A landscape with many peaks, sampled at points; each row gives a point and its height.
A climber steps from a point to whichever of its 5 nearest points has the largest rise for the distance, and stops where none of them is higher. Distance is the straight distance between rows; heights are no part of it.
(650): [ 10  15  34  28  -1 -36  -2   6 -18  33  24]  h=21
(173): [ -4  21  19  19 -12 -31   0   0  -7  10   4]  h=464
(809): [-20  25  36  15 -10  10  -4  -1 -26 -28  52]  h=481
(230): [-12   3  43   3   6  24  -3   4 -21 -15  71]  h=443
(210): [ 34 -29  -2  -6  -1   4 -10  11   9  62 -10]  h=410
(70): [-25  52 -12  11 -28   0   3  -9  -2 -50   3]  h=610
(798): [  8 -30 -19  -2   3   4 -11   1  21  22 -28]  h=478
(546): [  5 -38 -35 -15   6  11 -10   2  25  17 -49]  h=435
(151): [-17  -8 -28  -9   4  25  -9   5   0 -44 -10]  h=523
(702): [ 14 -48 -24 -26  49  29 -10  -1  -6 -20  13]  h=459
(131): [-14  10  -1  15 -11 -14  -7   5  -2  -5   0]  h=564
(8): [-30  67 -14   9 -33   2   6 -13 -11 -60   2]  h=448
(74): [-11  62  12  25 -11 -36  11  -4 -10 -21   3]  h=536
(465): [-12  12 -32  -3 -28  -3   9 -12  27 -15 -53]  h=539
(511): [ -6  40  35  29   0 -38   5   2 -19   6  20]  h=265
(92): [-11 -16 -59 -15   0  18   1  -2  36 -34 -70]  h=390
(359): [-22  54   9  14 -22  11   6  -9 -21 -53  25]  h=484
(422): [  4 -14  27   0  10  -7 -11  14 -16  21  60]  h=223
(418): [  0  43   7  14 -28 -34  30 -20  15   2 -37]  h=554
(152): [ 28 -59 -32 -24  33  17 -13  15   0  27   2]  h=389
(397): [-13 -26 -19 -12  14  16 -15   8   4 -25   8]  h=544
(267): [ -7  23  46  22   4 -26  -7   8 -29   2  56]  h=58
(580): [ -4 -36 -31 -22  32  27 -14  -4   3 -34  -9]  h=494
(593): [ 17 -34 -12  -2  -2   0  -9   7  13  40 -20]  h=446
(484): [ 17  -3   9   6 -27  -7  10 -10  19  30 -44]  h=528
(801): [ -5 -20   5  -5  11   7 -12   8  -4   4  31]  h=479
(36): [-23  16   5   3 -10  20  -4   0 -12 -39  27]  h=561
(67): [ 16 -45 -15 -12  24  10 -12  19  -6  35  34]  h=386
(518): [  1  45  44  35  10 -49   8   3 -28  23  16]  h=48
(311): [ 12  32  31  25 -16 -35  18 -12   1  27 -28]  h=505
(645): [-17 -18 -45 -14   8  21  -7   5  15 -42 -45]  h=476
(598): [  6 -33  -7  -6  14   5 -13  16  -3  25  14]  h=458
(134): [ -5 -21 -33  -6   1   7 -11   6  19   1 -32]  h=499
(494): [ -2  71  28   6 -12 -46  50 -22   3   7 -43]  h=535
(209): [ 43 -45 -19 -16  13  13  -7  21   8  72  -4]  h=370
(604): [ -4 -13  -3   7  -8 -10  -9   5   1  14  -4]  h=529
(382): [  6 -38  -2 -22  38  26  -5   8  -3  -9  39]  h=652
(783): [-11  46  -8  20 -29 -23  11 -11   2 -19 -17]  h=573
(40): [  2  -7  -3   0 -19 -11   0  -5  14  24 -38]  h=526
(314): [-15   0 -13   3  -5   3 -13   8   0 -18   1]  h=596
(390): [-12 -17  32 -17  22  51   0  -6  -6 -20  58]  h=473
(35): [ -1 -33  -2 -29  35  38 -13   0  -4 -32  24]  h=500
(607): [-11 -17  16 -15  14  30  -8   4 -10 -23  42]  h=477
(138): [-21  -7 -40  -5  -7  13  -4  -1  18 -31 -40]  h=537
(139): [ 23 -51 -21 -28  43  22  -4   7  -6   7  34]  h=436
(177): [ 15   8  23  18 -12 -25  -2  -1  -4  38  -8]  h=394
(503): [ 23 -40 -16 -14  15   7 -14  11  -1  41   4]  h=409
(594): [-14 -18 -30 -15   8  23 -10   5   5 -34 -16]  h=502
(498): [ -3  14 -15   6 -35 -13  14 -11  23  -2 -48]  h=531
(410): [  9  38  34  30   3 -42  13   0 -16  30   4]  h=97
(693): [-25  22 -27   6 -23   3  -3   0   9 -36 -24]  h=679
(317): [ -8  68  11  19 -12 -47  44 -20   3  -7 -27]  h=543
(668): [ 20 -15   6  11  -2  -8 -12  15   1  48  13]  h=363
(738): [  8   9   2   5 -30 -18  11 -12  18  14 -45]  h=540
(179): [ 25  31  21  -5 -34 -28  38 -30  10  14 -59]  h=547
(198): [ 25 -24  -7 -18 -29  12  10  -9  37  22 -73]  h=377
(96): [-19  84   2  19 -18 -31  13 -20  -8 -43   3]  h=485
(225): [ -1  68  35  14  -7 -47  41 -17  -7  19 -26]  h=509
(329): [ 35 -36  -8 -18 -10  15  -1   3  30  52 -49]  h=353
(218): [ 36 -62 -31 -29  51  26  -5   5  -5   4  20]  h=345
(231): [-26   4  30  -7   6  43   3  -9 -17 -40  45]  h=524
(605): [ 37 -53 -28 -22  29  15  -4  18  -1  55  10]  h=349
(25): [-20  42   4  14 -22  -5   1   1  -8 -39  10]  h=530
(194): [-11 -25 -22  -9   8  14 -12   3   6  -3 -10]  h=541
(443): [-21   5   0  -9  -1  23 -10   5  -8 -39  18]  h=585
(464): [-16  -3   6   3   2   7 -11  10  -9 -14  30]  h=542
(143): [ -3   5  44  11   7   4  -6   5 -20   0  70]  h=296
(268): [-14 -17  13 -19  27  45  -4  -9  -7 -31  39]  h=483
(279): [  9 -42 -32 -20  33  14  -8   5   4   8  -8]  h=466
(367): [ 30  -5  10  -6 -36  -7  15 -14  24  30 -59]  h=510
(214): [  5  10  45  19   9 -23  -4   9 -25  21  71]  h=3
(590): [ -4   3  23  16   1 -17 -11   6 -14  19  34]  h=88

Where does a climber stop that starts at each point below?
(359) -> (693)
(177) -> (693)
(143) -> (314)
(279) -> (314)
(367) -> (693)
(67) -> (314)
(546) -> (314)
